Each row is a point on a landscape with many peaks, with its height.
A climber steps from a point to the highest of its 3 nearest points, and stops where none of them is higher. Distance is the straight distance between rows; heights are no part of it.
<298> (h 441): [132  90 152 150 145 100 129 111  55]
<71> (h 151): [196 156 108 129 113 124 136  90 125]
<14> (h 581): [150 107 148 154 136 100 128 101  79]
<292> (h 720): [154 118 135 159 140 110 143 118  82]
<686> (h 440): [111 125 167 153 127 103 141 128 137]
<127> (h 538): [169 138 136 160 130 110 139 103 110]
<284> (h 268): [ 62 150 112 108 114 163  90 152 159]
<152> (h 414): [ 82 163 101 145 115 162 104 139 111]
<181> (h 624): [177  68 126 103 130 109 117  85  41]
<566> (h 408): [ 87 180 115 142  99 133 110 119 165]
<199> (h 307): [ 89 126 116  95 139 147 111 169 175]
<457> (h 247): [105 103 122  97 167 143 129 182 170]
<578> (h 574): [115  96 157 100 155 121 139 171 174]
<682> (h 416): [102  77 180  97 150 114 137 154 153]
<205> (h 300): [ 76 152 122 102 111 151  97 144 190]
<213> (h 124): [186 159  74  97 100 159 135  99 134]
<286> (h 330): [101  88 182 141 122  89 125 105  86]
<273> (h 198): [ 80 138 108  75 135 173  72 163 176]
<422> (h 642): [108 110 141 163 158 125 162 165 103]
<65> (h 6): [ 98  90 193 115 139  97 135 135 130]
<84> (h 462): [ 90  96 147 114 159 128 159 179 146]
<394> (h 635): [ 91 149 113 156 125 133 136 148 139]
<196> (h 96): [174 159  56  89 100 177 124 102 114]
<557> (h 685): [100  90 165 147 150 107 146 143  89]
<494> (h 302): [111 173  91 153  99 147  99 115 118]
<38> (h 118): [206 131 128  89 114 128 156  85 120]
<206> (h 499): [157  90 136 155 156 113 144 120  54]
<665> (h 174): [ 99 131 169 118 117 110 130 137 197]
<145> (h 192): [125 169  71 139 108 173  79 107  87]
<555> (h 125): [198 126 111 122 128 135 154 101 105]
<32> (h 372): [124 162  83 163 122 148 118 136 106]
<563> (h 324): [ 81 168 135 122 100 130 108 137 199]
<656> (h 233): [113 139 169 158 118 100 142 117 155]
<469> (h 602): [144 105 128 169 154 120 157 136  70]
<663> (h 552): [102 132 122 165 146 133 147 156 112]
<312> (h 448): [ 93 123 134 130 135 132 145 166 158]
<512> (h 301): [102 164 148 150 102 109 132 121 172]
<425> (h 568): [143  63 160  87 181 119 112 167 165]
<355> (h 409): [154 142  78 157 132 152 130 130  93]
<28> (h 695): [105 119 156 154 141 107 147 141 132]
<324> (h 123): [100  88 208  89 133  99 124 132 158]
<217> (h 191): [167 161  87 149 120 127 130 102 127]
<558> (h 579): [163 158 140 161 111 105 129  86 131]
<10> (h 373): [143 141 104 170 131 130 139 122 105]
<218> (h 475): [169 118  96 156 150 134 148 129  82]
<499> (h 148): [184 149  71 120 115 151 134 112 116]
<521> (h 497): [163  81 142 112 120  98 109  77  50]
<354> (h 266): [190  98 144  80 117 115 134  75  75]
<385> (h 358): [ 90 137 129 106 128 146 123 164 180]
<616> (h 32): [168 162  52  92 105 188  94 105  89]
<157> (h 106): [157 173  73 133 104 156  97 107 104]
<54> (h 520): [ 84 160 114 143 105 136 121 143 153]
<416> (h 498): [ 98 112 140 135 150 124 148 168 142]
<195> (h 250): [110  65 197  76 152 101 115 136 152]
<150> (h 413): [112 115 138  92 143 127 118 160 204]
<128> (h 129): [209 149 116  88 102 130 151  82 141]
<641> (h 404): [107 153 137 159 111 112 138 128 156]
<609> (h 277): [135 164  95 164 106 129 119 111 125]
<612> (h 321): [106 104 176 105 138 108 137 136 178]

For each start below, name the point where the climber stops.
<656> -> <28>
<199> -> <578>
<157> -> <394>
<286> -> <28>
<665> -> <578>
<563> -> <394>
<512> -> <394>
<205> -> <28>
